Each row is a point on a tangle of strands that fork, close into loops and nearly touch. The rows are in no order.
(in the rows, 128 means zero)
Two points are linked if the straight distance between their rows is under 189. Some points are linked to none.
k143: [102  88 117 149 111 149 139 105 175 129  90  88  53 102 202 127 160 140
 118  85 149 114 112 151 122 158 187 141 208 126 123  95 111 142 152 105
 101 154 130 110  95 118 121  50 163 130 102 146 136 183 120 224  93 119
 155 160 128]
k867: [ 72 137 134 123  90 151  40 115  82 133 136 132 131 156  97 140 152 133
 104 122  84 128 141  84 116 124 109 132 124 164 129 149 106 119 135 176
 120 197 153 110 108 170 102 130 125 135  60 148 126  69  59  70  99 174
 107  96 102]
k647: [ 85 136 101 102 131 194 114 107 126 133 164 148 141 115  85 145 138  97
 129 143  61 170 134 149 106 109 114 131  90 119 167 128  90 110 129 141
 136 130 127 188 188 170  92 137 132 115 115  90  96  80 103 108 145 162
 107  93 152]
k928: [ 71  98 148 155 105  81 141 142 135 105 116  71  95 150 160 109 169 121
 112 122 149 124 113 122 152 116  98 109 109 135  87 142 141 121 165 143
 101 139 114 110 129 103 100 112 138 157 151 150 153 124 129 139 130 139
 116 123 112]
k183: [168  82  99 154 151 123 138 102 162 155  69 153  60 104 116 164 140 139
 118  90 147  92 144 161 129 153 161 184 178 128 101  84 160  86 103 146
 135 103 117 114 103 105 156  35 111  96 120 156 124 133 118 161 131  68
 200 115 159]
k211: [112 167  80 161 114 182  90 103 193 130 104  97 127 142 153 136 120 192
  90 127 111  95 113 117  76 124 146 127 102 139 151 132  89 152 113 100
  57 134 161 155 106 122  97 165 113  75  90 121 124 153 118 217  83 133
 162 146  65]
k829: [144 151 126 114 128 102 162 168 149 111 165 107 213  79 104 102 117 137
 158 164 113 114 116 125 130 120 103 113  51 162  91 138 129 121  97  77
 170 131 120 127 138  93 107 174 157 167 109 105 113 139 114 116 179 102
 102 132 120]
k198: [193  90  76 154 149  89 131 115 152  95  80 141  79 114  98 163 162 139
 108 105 127  69 120 133 120 137 136 153 133 120 110 103 139  87  91 140
 139 114 118  66  82 130 174  59 136 118 143 168 147 140 146 116 136  98
 190 105 133]
k53: [182 198 135 123 174 121 112 185  63 146 121 188 213 149 114 146  66 147
 112 145 141 118 132  65 117 109 122 139 108 137 112 159 151 169 134 169
 142 164 146  85 142 126 144 157 110 109 100 141 136 106 144  94 117 139
 105 137 146]
k255: [139 139 149 125 108  82 164 129 126  96 163 124 176 122 123  92 127 103
 115 169 125 139 135 140 179 157 111  82  87  98 169 107 143 118 122 102
 143 106 130 155  93 116 148 183 137 197 178 140 118 177 153  72 147 116
 111 117  98]
k372: [198 124 117 151 140 129 130 108 132 160 131 203 116 132 109 136 101 126
 130 132 129  83 126 131 140 143 122  99 168  88 168 116 172 155  77 129
 132 119 145 120 106 154 200 149 101 133 131 136 143 140 163 122  89 104
 141 138  99]
k585: [165 125 163 147 126 116  95 130 104 139 117 135 211 117  88 136 118 174
  94 143 148 133 142 121 136 139  96 117 102 119 108 147 123 134 121 109
 137 134  99 107 100 163 155 129 116 118 111 151 141  81 141  75 122 106
 136 102  70]
k538: [ 97 198 129 119 143 105 177 164  90  84 109 127 172 175 162 150 110 123
 139 106 167 116  71  62 139 107 141 139 107 137 148 175 139 189 193 189
 113 188 155 101 166 115 121 130 127 111 124 139 158 107 144 111  80 180
 122 169 160]
k528: [109  83 151 112 122 125 129 129 102 154 139 138 172 128 139 115 121 131
 178 166 151 172 144 177 178 163 133  90 145  61 171 138 124 149 138 112
 131 111 113 191  94 170 167 134 115 149 167 135 135  85 163 103  94 123
 106 124  49]
k75: [129 105 184  96  90 101 122 112 100 104 148 132 180 140  66 139 125 137
 177 159 165 130 111 157 134 145 109 152 127 133  98 150 136  85  75 129
 206 122  91 101  70 176 192 155 112 155 104 165 118  41 134  54  96 133
  89  87 122]
k207: [ 91  77 107 148 137 165 134  82 169 155 139 155  46 170 152  92 159 157
 115 134 156 120 116 124 125 151 165  99 161  98 171 110 150 142 139 148
  88 103 113 170  93 125 101 108 123 132 173 164 165 167 117 175  69 137
 136 119 104]
k891: [114 114 121  73  85 133 151  82 108 172 101 107 111 125  83 155 144  84
 182 126 108 149 151 181 139 146 112 169 118 120 118  82 119  83 101 109
 185 155 106 152 139 128 181 179 100 113  93 134  74  41 106  83 140 118
 141  85 147]
k516: [144 123 135 165 148  81 152 141 159 100 107  81 148 144 143 147 116 159
 114  93 178  92 107 112 135 109 128 126  80 151 112 144 160 130 139 133
 105 110 115  96 139  91 120  70 110 107 153 154 166 149 145 139 165  92
 191 154 124]
k365: [197 119 160 106 113 102 141 150 103 137 143 128 125 115 163 140 113 125
 166  88 131 138 122 113 135 150 144 156 159 120 126 149 146 168 122 105
 180 169 148  91 144 106 172 141 129 151 123  75 146 173 146 116 124 125
 118 198 151]
k64: [168  64 114 136 108 124 130  97 137 189  69 123  93 107  97 169 149 121
 166  98 136 119 155 180 149 165 119 187 163 126  81  90 156  79 113 108
 165 130 106 125 130 110 166 103  98 100  97 142 112  82 110 120 134  59
 191 128 142]
k58: [131 105 178 106  87 127 149 105 118 127 160 134 153 129 128 134 145  93
 171 125 126 154 127 166 176 157 143 109 156  75 195 119 128 137 109 122
 173 142 126 159 106 153 191  93 126 166 158 106 130 130 158  55  89 132
 121 170  96]
k351: [122 131 116 142 183 139 188 114 170 126 121 171 186 152 148 109 129 131
 126 148 183 134 129 105 178 151 142  45 115  75 181 134 147 210 132 108
  76  80 151 160 114 112 136 167 120 137 160 120 158 189 145 105 142 150
 181 140  70]
k967: [131 105  81 128 158 122 130 142 148 125 112  78 149 171  79 173 157 153
  84 118 118 122 105 130  81 120 143 174  46 137  92 119 134 128 139 122
 123 138 121 118 109 130 115 123 126  95 116 184 114 111  87 164 169 110
 185 106 130]
k803: [124 155 113  87 144 122 136 207  73 124 148 144 177 120 175 153  95  99
 144 129 110 162 131 116 152 100 126 123 137  91 176 143 104 161 150 152
 119 131 136 144 168 148 139 103 132 126 145  87 126 104 163 103 126 139
  99 156 108]
k618: [101 105 104 125 143 145 178 112 156  93 171 103 117 126 115 117 184  66
 133 133 102 139 122 165 136 163 141 120 113 115 132  99 131 136 113  91
 141 129 151 162 159 121  93 176 134 178 156 133  76 188 107 145 200 124
 174 110 170]
k961: [144 133 177 159 125 104 183 106 170 110 170 125 105 122 138  74 114 133
 148 112 162 102 113 114 140 134 130 104 120 168 122 136 173 124 110 119
 148  99 130 125 157  70 100 140 117 154 145  89 153 195 106 147 163 104
 142 170 185]
k156: [ 68 111 143 155  92 175 158  92 165 121 138  96  69 151 191  96 130 118
 113  99 150 141 117 139 117 112 149 139 213 187 141 115 144 152 156 149
  77 115 130 102 168 131  86  81 121 148 125 117 133 159  98 217 125 106
 152 129 168]
k453: [ 80 126  96  95  97 145  99 123 120 165 135 127 111 130  88 168 112 121
 129 121  66 130 145 124 100 112 124 146  95 146 152 117 105  86 126 146
 144 142 116 189 147 162 133 132 136 101 113 135 108  61  96 128 102 145
  87  91 115]
k850: [148 155 178 139 152 172  76 160  54 191 150 171 171 119 128 106  75 132
 130 152  98 183 157 100  90 114 110 144 149 157 109 136 105 111 142 164
 154 150 125 104 154 158  94 164 148 122  87  71 132 113 111  89 152 151
  61 137 165]
k853: [122 126 125 127 132 108 184 131 167 107 148  91 139 105 127 126 152  69
 122 107 112 119 149 115 124 128 128 128 126 140  84  86 121 114 105  55
 162 118 151  99 153  91  96 132 165 175 142 109  93 214  99 120 223 134
 161 113 177]
k285: [ 84 113 159 167 124  95 113 133  81  82 137 100 147 190 149 108 160 126
  84 139 147 138  97  95 148 140 111  98 100 102 136 148 143 156 182 178
  99 161 146 110 123 135 101 138 103 149 154 156 150 125 121  85 111 160
 133 117 100]
k425: [151 153 136 143  96 128  38 124 120 150  71 134 181 102  93 135 109 211
 107 135 155 103 149 125 120 109  76 125 127 154 102 156 113 139 147 117
 103 155 108  87 109 189 157 137 124  81  61 151 151  62 135  95 109  81
 146 108  55]
k395: [121  99 116 140 114 121 142 102 158 181 115 135  24  96 121  82 163 136
 142 120 123 100 144 154 122 156 136 136 154 128  95 117 149  87 128 123
 128 128 115 158 121 100 117 130 120 132 143 137 139 124 121 196 112 106
 122 122 149]
k486: [178 171 126 116 136 119 168 137 137 166 143 170 157 108 136 113  96 106
 161 146 139 102 133 133 150 131 117  82 159  81 151 119 149 170 101  89
 147 139 151 122 140 145 196 186 128 163 137 101 148 164 185 132 121 100
 101 176 115]
k653: [134 114 159 179 152  93 166  99 157  75 112 128 168 147 110 115 127 146
 103 120 194  94 112 121 165 114  87  74  83 148 145 133 161 140 130 143
  92 100 115 102 125 119 110 114 116 119 157 148 168 151 139  70 161 109
 199 132 117]
k181: [147 139 139 153 157  79 180 124 131  61 111 165 176 138 121 102 123 103
 125 138 172  82 102  96 168 128  89  62  82 130 135 141 170 175 124 153
 107 138 159  88 129 121 140 176 108 144 131 119 149 161 143  81 157 138
 171 137 126]
k682: [ 73 121 133 125  99 105  90 133  96  83 139  90 151 193 103 144 156 130
  80 142 116 130 105  88 119 108 126 138  70 143 114 143 131 130 157 175
 118 177 129  94 100 142 102 121 116 148 105 186 132  87  80  83 124 162
 115  71 109]
k177: [ 87  85 143 130 102 172 123  92 121 128 167 148  86 145 121 128 173  74
 136 107 107 147 135 147 139 132 121 135 168 129 162 123 130 123 127 174
 121 136 138 152 168 144 109  90 106 156 136 102 109 105 103  97 123 146
 138 128 153]
k735: [ 97 113 133  97 183 168 162 141  90 153 120 104 114 140 132 154 146 103
 120 128 123 219 140 172 121 143 152 172 132  99 113  93 102 129 157 115
 150 117  87 178 163 120  87 106 149  85 161 148  83 106 140 127 151 147
 134 104 193]
k764: [108 129 115  94 120 117 126 125 107  68 182 137 172 119 112 101 147 102
 126 188  94 179 122 169 171 163 133  97  90  64 211 125 111 121 134 115
 126  83 128 196  93 160 144 169 129 178 178 131  89 135 146  91 123 137
  95  93  90]
k712: [ 99 113 153 176 124 187 150  64 170 121 140 163  60 153 139  77 137 133
  72 120 153 111 122 107 109 111 127 110 208 160 163  99 152 154 142 162
  74 108 124  89 134 133  92  99 122 143 122 125 127 177  90 175  96 148
 117  98 158]
k688: [ 96 124  99  75  99 135 112  92  68 129 118 109 104 134  87 136 152  90
 164 152  85 179 126 180 132 159 138 179 111  81 144  90 112  90 141 123
 187 146 109 191 128 171 162 187  96 100 144 144  62  28 118  62 106 132
 133  66 144]
k371: [157 113 161 124 151 136 133 122 123 104 144 147 173 158 121 183 123 120
 125 116 146 128 105  90 121 120 132 144 111 166 109 141 123 166 105 144
 131 150 154  88 135 122 141 107 147 148 114 115 118 140 112  81 153 173
 156 144 144]
k376: [124 103  98 138 135 105 147 106 149 144  90 134  62  97  75  85 193 114
 110 145 126  95 164 158 129 131  85 118 124 122  62 105 141  87 111 117
 121 109 108 110 118 104 129 140 121 135 136 155 116 112 137 143 157 109
 139  73 152]
k186: [111 163 120 102 169 113 151 187  75  84 156 146 148 177 182 165  87 113
 115 116 132 151  97  75 133  96 146 128 121 106 192 134 119 161 166 195
 114 130 127 132 171 130 115 100 133 113 162 123 141 143 141 109 115 163
 106 151 160]
k23: [152 214  69 145  94 100  99 104 193 121 101 130 106  88 181  83 113 172
 164 142 173  20 168 116 135 129 157  90 123 137 109 149 100 100 111 112
  86 119 151 107 112  72 127 135  71 104 155 112 178 153 146 198 142  71
 193 188  99]
k543: [ 64  76 121 135 125 135 107 127 170  98  87  81 123 139 160 203 160 129
 115 114 139 125  94 127 145 127 170 108 135 100 145 114  92 150 142 128
  92 139 125 126 111 153 163  57 150 107 100 164 133 117 126 152  79 152
 147 117  58]
k893: [145  97 107 117 109 155 127  97 113 193  92 119  64 127 141 153 113 125
 187  85 107 161 138 159 102 146 144 203 148 170 101 120 137 106 153 144
 138 148 135 158 172 104 106 132 109  81  83  94 103  80  79 187 150 109
 153 149 186]
k696: [184 139 131 112 141 119  86 158  84 167 108 169 113 118 132 153  71 128
 144 146 124 107 133 121 105 100  87 139 170 136  86 131 131 144 113 128
 142 147 137  79 126 164 187 160 145 124 102 111 138 100 173 142 102 136
  71 146 132]
k745: [148 120 152 105  78 105 165 104 134 144 130 121  83 125 100 128 165  54
 139 118 105 127 173 150 157 132 119 156 166 119 125  74 143  54  95 102
 188 106 120  99 106  85 182 136 142 177 141 133 105 165 133  69 150 136
 100 125 185]
k28: [118 105 141 105 125 106 118 157  87 119 131 115 159 138 138 183 113 102
 122 133 110 162 142 124 151 124 136 136 121 108 145 115 107 121 133 139
 136 120 116 142 111 145 158  86 142 137 150 141 110  91 146  85 117 156
  96 108  93]
k236: [107 104  86 144 138 164 104  98 188 155 116 133  93 133 150 106 154 173
 100 137 149  99 130 107 114 144 145  92 105 115 132 121 101 135 131 117
  70 108 131 161  97 112 116 149 119 132 141 140 173 149 131 193  92 130
 153 128  65]
k114: [141 215  68 142 140 122  99 142 169  99  84 137 174 124 108 108 119 181
  77 131 139  65 122  77  91  92 130 105  50 135 128 155 125 175 127 136
  82 153 140 102 120 105 119 158  98  90 107 139 159 158 158 152 109 110
 155 131  80]
k680: [ 72 103 119 132 129 153 130 135 160 159  97  88  49  98 189 116 142 127
 129  97 123 167 135 174 113 128 181 135 193 119 136 113 113 143 163 114
  97 120 114 178 126 139  95  65 168  93 123 123 134 148 135 222 107 121
 127 146 125]
k383: [116 127 114 104 150 126 128 160 107 131 137 117 109 166 156 174  98 131
 102 106 120 156 115  94  86 106 152 175 112 169  98 122 112 128 139 166
 111 130 117 123 144 109  98  96 156 116 137 134 134 140 113 183 147 142
 115 128 175]
k588: [181 121 178 145 150 133 148 101 164 114 120 160 123 105  78 111 151 159
 131 114 178 103 120 136 108 130 118 129 127 170  90 144 137 104  82 123
 162  87  92 107 113 100 146  99 145 117 141 132 145 143 162 107 120 127
 145 155 173]
k386: [118 133 110  82 139 134 126 206  63 105 167 134 190  85 157 103 117 108
 165 178 105 177 123 176 151 119  99 115 127  48 193 158  90 142 167 121
 127 113 120 165 147 193 130 132 115 138 149  77 113  77 167 102 130 131
  97 144  74]
k966: [130 142 172  95  82 100 163 111 131 105 153 110 165 108  94 106 139  60
 143 165 116 153 153 180 171 137  97 116 142 125 142  92 128  74 102  81
 176  85 124 133  85 120 179 167 154 201 149 143  91 153 163  55 140 135
  74 106 142]
k152: [ 82 154 129 113 147 143  66 161  76 158 130 149 199 125 106 143  50 179
 147 158  97 126 156  89 112 100 121 102 115 132 173 159 111 115 147 143
 131 136 128 155 129 209 122 156 103  82  87 150 105  23  99 112  87 152
  52  82  59]
k475: [ 92  76 128 159 119 107 144 123 170 101  76  69  79 145 190 161 163 132
 121  98 164  92  85 130 146 141 170 113 149 107 127 109 124 131 157 128
 102 161 123  88  99 122 147  54 155 127 123 179 166 164 142 166  94 130
 170 151  96]
k24: [ 86 127 129  73  96 111 110 157  93 135 161 127 188 128 114 166  71 139
 160 144 107 134 143 129 130 103 126 125 102 122 177 137 107 115 124 140
 152 136 103 161 126 190 160 128 116 126 115 138 106  33 123 106  92 132
  60  90  70]
k863: [171 181 106 112 153 104 108 185  89 161  97 156 185 120 113 157  55 149
 125 149 151  92 136 110 108  88  83 137 123 121 112 137 142 147 132 126
 135 143 120  88 127 153 180 164 105 102 101 157 148  79 184 136 104  93
  93 133 102]
k190: [105 143  82 125 129 162  90 138 163 134  99  82 136 153 155 205 112 158
  95  97  91 128 104 115  77 108 164 155 107 154 147 116  81 148 131 113
  83 146 155 145 115 139 122 100 157  68  79 132 108 133 103 198  97 143
 151 151  94]
k7: [151 133 113  92  99 123 116 128 106 194 105 131  70 115 111 148 108 132
 173 108  93 136 154 130  96 117 100 197 123 184  63 123 135  70 129 123
 166 136 116 107 140  96 130 165 137 107  84  95 128 104  98 168 145 116
  90 143 192]
k286: [188 170 130 110 110 130  98 114 177 100  99 125 128 117 105 137 129 172
 128  97 144  61 131  91  71  78 131 190 111 205  81 147 109 126  95 126
 126 156 144  38 113  81 132  94 130 117  86 100 133 171 122 128 150 127
 164 168 159]
k307: [114  81 113 106  87 167 112  95 126 136 123 107  59 125 164 157 141 106
 185  60 120 145 119 153 114 153 175 200 180 169 121 122 111 120 133 160
 146 167 130 146 155 102 110  67 110 125  80 102 124 120  90 178 107 116
 148 182 186]
k940: [139  90 157 120  94 145 125  91 139 180  82 127 132  99  70 152 158 110
 172 129 148 131 168 175 146 130  71 167 151 152  67 117 131  84 109  94
 157 121 101  97 145 128 176 153 111 119  67 122 103  57 111  91 157  94
 148 111 139]
k95: [202 112 136 127 173 108 184 115 168  69 109 163 135 115  84 131 135 123
 114 119 151  97 118 152 131 128 106  87 134 145 117 109 125 115  79 110
 143  69 123  95  79 125 152  95 188 124 152 174 127 180 170  79 136 161
 149 120 154]
k637: [196 123 135 126 143 122 157 110 152  92 117 169 159 106  74  84 158 108
  92 156 128 134 152 170 149 153  88  80 146 113 120 104 134 122  93  85
 144  82 128 106  46 137 143 158 173 163 152 176 111 208 173  52 149 147
 136  96 109]
k471: [154 131 113 153 161 146 145 108 156 167 124 190 120 142 143 126 118 136
 113 127 128 131 132 118 156 141 161  73 170  62 206 124 168 202 118 121
  82 101 149 164 123 129 155 122 109 110 145 117 144 173 144 136 103 138
 134 139  76]
k565: [112 140 134 140 174 133 177 156 134  96 181 132 116 143 154  79 119 120
  80 162 118 171 106 122 113 118 144 104 130 110 163 113 149 165 150 133
 119  90 108 144 161 127  71 137 173 153 174 106 127 216 127 152 164 126
  99 103 164]
k337: [104  99 123 106 155 157 154 159 117 145 133  88  87  95 164 109 152 123
 147 123 113 205 114 184 118 135 152 158 153  96 115 131 104 141 181 105
 139 117  87 183 160 139  73  95 162 104 157 105 122 115 143 175 140 128
 105 144 156]
k786: [112 178  79 165 119  89 125 132 197 114 117 112  92 106 159  82 131 146
 111 132 139  32 131  95 115  97 138  70 108 137 109 121 111 108 117 126
  68 113 157  98 117  96 121 125 117 124 137 123 165 177 129 202 150 102
 156 145 102]
k46: [190 181 109 152  94 124 114 113 167 155 132 111  98  56 152  84  92 152
 181 148 102  76 150 136 105 115 130 138 146 166  64 138 129  83 107  62
 143 115 161  82 136  94 111 167 113 109  97  40 129 151 102 207 168  79
 127 174 151]
k431: [131 134 114 145 140 113  84 183 101 148 103 114 131 121 143 131 118 154
  91 126 111 130 121 108 106 111 112 119 111 133 101 151 120 151 153 137
  90 148 140 124 128 136 119 157 148  99 101 124 131 100 136 157 116 138
 104 126  80]
k69: [ 63  91 141 173 135 177  99  70 140 159 135 163  63 166 115 109 159 135
 101 124 119 139 138 111 142 137 134  90 207  94 193 126 162 126 140 149
  96 109 123 163 122 154  84  84 102 114 160 159 132 131  88 101  62 156
 109  92  93]
k127: [170 119  94 110 130  82 150 139 153  66 138 112 165 115  85 133 145 126
 115 138 111  86 106 115 113 126 129 114  43 129  99 127 120 125  91  95
 153 142 138 108 102 121 149 151 146 158 129 155 117 151 120 129 172 130
 142 105 121]
k369: [130 149 139 157 156 110 111 183  82 152 140 153 139 132 147  88 101 140
  74 150 111 148 141  97 128 127 115  88 128  89 150 140 150 157 159 157
 110 133 125 136 142 126 105 166 127 127 150 122 143 145 154 123 112 127
  79 111 104]
k605: [109  75 138 138 142 134 142 138 141 169 131 115 124 112 142 103 151 128
 160 150 141 171 140 180 160 143 141 105 132  91 127 136 124 139 150 105
 116 101 107 204 126 128 113 121 147 136 174 123 132  99 144 148 130 125
 113 133  83]
k936: [126 115 107 102 104  62 135 160 119  55 127  67 176 155 121 157 141 111
  95 138 116 121 108  94 126  99 138 144  44 121 117 133 112 136 142 127
 124 163 140  83  93 119 142 132 138 163 122 157 111 124 111 102 173 148
 115  78  97]
k997: [130 131 120 131 123 108 144 155 145 144 159  90 142  99 145 130 121 119
 165 133  99 127 121 136 140 111 132 125  95 155  95 139 133 130 117 101
 136 128 147 142 170 101 109 140 138 148 124  77 122 115 109 162 175 106
 112 155 131]
k483: [154 206 151 109 118 131 128 148 152  98 118 108 134 135 162 125  95 168
 137 124 154  92  93  88  89  82 148 175 114 197  76 169 127 169 113 133
 127 167 156  84 135  72 101 126 139 112  94  88 136 158 137 163 112 144
 122 173 160]
k643: [143  95 141 146 178 116 191 130 174  96 131 136 158 127 173 118 143 109
 160 125 183 121 110 138 180 154 149  71 148 103 143 122 144 210 125  79
 105 109 158 138 110 126 123 136 152 164 166 121 127 210 136 116 179 148
 195 162  92]
k165: [121 115 176 148 155 137 107 108  67 100 139 137 127 172  79 118 174 105
 118 159 139 159 115 126 142 167 125 155 127 125  76 132 142  89 119 167
 184 127 124 133 100 139 114 145 114 141 153 181  97  78 113  43 110 173
 132  78 178]
k434: [ 85 147 139 154 124 186  85 107 120 135 141 155 109 143 170 106 114 144
 120 101 125 145 113 114 126 132 140  94 187 118 193 170 125 177 139 160
  73 137 161 171 169 153  93 104  98 103 124 102 150 131 133 145  62 152
 130 149 108]
k694: [130 156 198 137 118 188  66 140  68 185 153 166 134 119 153  91  78 140
 130 103 118 182 154 111 104 123 133 137 203 148 164 170 112 129 143 172
 141 140 142 142 171 161  99 128 122 110 100  64 157 114 125 103 108 148
  90 153 151]
k657: [ 91 143 171 161 149 217  64  91 107 149 168 150 117 145 130 103 120 167
 102 108 117 172 124  98  90 136 146 122 170 138 163 166 107 131 142 152
 128 143 140 170 169 174  53 111 111  96 117 115 137 116 101 136  75 164
 106 129 153]
k411: [171 138 168 131 161  91 150 184  74 125 152 150 145 141 142 129  82 127
  86 139 131 154 136  97 126 121 110 135 122 129 132 116 155 119 135 154
 151 101 102 118 127  96 111 127 156 140 167 139 126 158 153  93 142 138
  84 117 168]
k311: [115 151 122  76 133 125 201 132 132 142 144 111  92 120 141 136 134  60
 121 109  97 178 173 123 129 117 148 160 152 131 114  76 103 100 114  98
 149 103 116 124 161  79 107 109 174 152 150  98 105 207 113 128 214 137
 114 100 217]
k272: [164 141 138  87 129 100 146 163  90 138 141 159 112 147 136 159  66 117
 137 113 121 157 140  70 112 104 131 173 119 171  93 121 113 101 111 168
 137 115  96  94 134  79 127 118 164 141 145 105 147 169 124 134 163 146
  75 130 191]
k676: [185  83 144 131 109 119 146 115 140 146 139 126  61  90 146 112 150 120
 157  98 125 128 130 147 139 159 153 152 177 129 100 121 147 132 117  98
 158 137 132 112 125  99 146 114 127 153 123  91 127 157 115 165 135 109
 120 169 160]
k547: [178 141 188 169 166 139 103 124 113 138 124 179 184 104  88  85 124 170
  96 144 174 126 147 115 120 133  88  92 125 139  98 152 137 136 111 133
 147 111  92  90 110 131 130 132 126 118 137 133 156 136 174  68 118 116
 127 138 125]
k979: [118 175  84 147 140 111  64 173 130 114  63 118 140 130 119 142 125 181
  87 116 150  87 115  91 111 111 120 113  98 123 120 174 127 155 143 149
  66 140 137 112  98 136 148 155 115  65  85 178 154  95 145 160  84 128
 142 109  54]
k223: [ 98 168  90 146 118  89 135 155 176 129 145  68 111  99 160 107 130 142
 144 137 113  69 111 115 112 110 152 106  90 154  68 141 118  98 123  87
 108 123 158 115 147  81  95 126 128 125 130 103 140 150  88 217 174  95
 138 158 128]
k675: [161 139 106  98 153 119 148 174  93 135 171 157 165 103 151 100 106 103
 175 182 105 158 119 175 159 148 116  89 136  56 184 140 131 169 127 108
 141 126 148 163 143 166 153 196 139 171 163  90 125 144 175 130 146 106
  92 158 101]
k731: [117 165 131 147 119 148  37 122 101 176  81 147 175 131 112 160  71 199
 115 125 126 111 144  90 122 129 106 104 147 126 154 156 120 134 136 113
 105 149 146 139 109 197 160 156 103  62  59 162 134  52 113 109  60 126
 116 101  37]
k993: [ 87 119 121 152  97 174 104 111 132 139 162 122  91 152 172 134 110 107
 104  82 108 149 130 114 108 109 135 139 174 170 171 134 128 150 136 172
  77 139 155 144 181 130  77  94 109 133 110  93 130 142  97 165 131 120
 146 134 145]
k693: [ 46 102 151 171 120 184 132  68 167 158 112 143  53 153 109 112 173 115
  76 110 144 109 149 118 127 119 101 115 203 139 139  98 143 105 142 153
  88 117 110 112 147 129  90  83 126 122 127 165 113 135  98 121  80 154
 125  66 138]
k695: [113 104 126 143 148 107 154 127 134 122 120 104 129 191 117 190 123 121
  80 104 145 131 122 110 114 116 133 160  80 150 107 106 150  95 125 158
 125 106 105 113 128 103 112  73 129 116 155 185 141 141 118 129 161 120
 171 102 164]
k931: [100 179 151 127 117 115 154 142 126  81 130 105 123 151 199 115 110 137
 162 109 169 109  67  93 135  92 135 132 138 174 111 175 142 188 153 168
 104 163 156 103 180  93 103 128 126 123 120  88 156 140 144 155  95 151
 120 190 165]
k60: [116  88 126 135 104  67 140 126 140 101 100  87 109 115 116 108 181 113
 128 152 151 122 148 157 175 134 107 111  94 107  73 125 140  94 139 106
 116 107 104 120  85 108 143 138 122 164 157 161 130 101 142 121 162 113
 129  87  98]
k561: [162 164  68 129 142 118 121 123 195 101 137 131 180 114  80 119 119 178
 101 133 109  59 117  94  87 114 150 103  30 132 134 128 113 155  92  90
 118 138 144 134 115 119 137 159 112 119 116 132 137 169 117 163 152 102
 168 128  82]
k146: [ 92 140 114 103 172 189  92 117  73  70 181 154 163 134  73 115 164 106
 113 186  76 191 112 158 126 164 116 124  92  70 176 143  93 103 144 133
 156 110 127 193 153 194  82 147 117 126 143 135  78  94 112  79 135 170
 113  86 159]
k18: [121 122 132 159 149  82 172 154 135  88 164 129 146 149 149  82 112 114
 141 152 150 113  97 118 164 132 113  72  79 134 134 144 176 155 129 154
 110 108 144 150 156  91  98 175 120 165 165 117 145 166 126 134 173 105
 140 146 134]
k685: [101  96 106 104 120 156 173  90 137  97 167 132  63 138 120 124 195  47
 154 122 108 148 119 190 162 156 151 137 153  91 171  94 145 119 117 137
 148 125 134 178 146 126 120 107 115 162 165 142  83 142 119 106 148 131
 156 124 187]
k464: [152 120 171 121 143 151 124 163  55 180 148 134 186 118 122 142  96 111
 136 151 102 212 168 147 126 130  97 166 138 123 123 114 105  96 152 118
 166 116 102 141 145 145 104 152 153 133 142 104  97  91 138  77 157 134
  81 129 150]
k401: [170 186  94 124  91 101 104 112 172 155 133 124 113  71 146  91 109 169
 190 153 141  41 146 125 129 133 131  93 113 137  82 141 107  87  98  63
 144 130 136 101 109  94 157 156 101 129 133 104 174 134 144 194 125  80
 128 197 114]
k586: [176 156  95 123  75 133 113 100 159 172  97 124  66  83 121 125 116 143
 156  98  89  75 162 128  80 115 110 189 149 192  80 117 111  56 110 107
 140 143 157  84 122  91 136 143 121 106  61  80 107 127  85 197 149  99
 126 157 174]
k933: [ 83 132 102  81 120 129 114 118  86  73 160 122 133 122  86 116 165  96
 131 178  93 174 116 173 148 163 146 155  95  66 170 114  98  89 143 124
 164 104 102 212 110 166 140 155 122 139 180 154  76  79 141  81  95 150
  90  63 134]
k784: [167 112 166 117 114 105 119 112 134 110 117 143 144 127  66 151 129 148
 167 123 171  92 110 140 127 121 103 147 107 166  99 154 151  81  71 136
 188 111  85  83  94 131 193 108 122 129 121 160 155  79 148  63 107 115
 134 137 136]
k122: [ 78  90 109 124 121 189  89 106 144 126 126 105 132 152 155 202 149 124
 114  82 100 160 107 132 117 138 169 143 146 120 174 114  91 154 138 132
 109 155 131 155 143 164 119  54 128 104 103 135 124 123 109 140  82 142
 162 155 100]
k780: [139 103 142 119 140 135 141 138  75 146 126  92 173 124 117 143 141  86
 118 139  99 224 155 185 149 162 125 169 120  99 126 103 115 123 164  91
 148 111 124 180 131 130 109 150 136 129 159 125  62  99 137  82 175 131
 137 112 142]
k460: [177 138 160 112  94 117  86 140  97 160 119 153  59 112 141 120  76 142
 153 105 130 120 141 116 101 111 112 173 180 186  86 154 158 106 109 148
 155 127 126  87 131 104 152 145 118 126  89  85 155 127 141 170 110 118
  78 155 177]

A piece is all that can be reached along the links. How many separate loops has the piece of each point below (a circle has one, a figure eight two, a Y none), and how many tips (points with one link)?
k255: loops 0, tips 6
k543: loops 1, tips 2
k696: loops 0, tips 6

A fork is a point with three links, a tip a point with one. Leave the first point through the second and follow the links. Name the first fork or tip that comes.
k7 / k586: k127
k693 / k69: k337
k143 / k475: k993
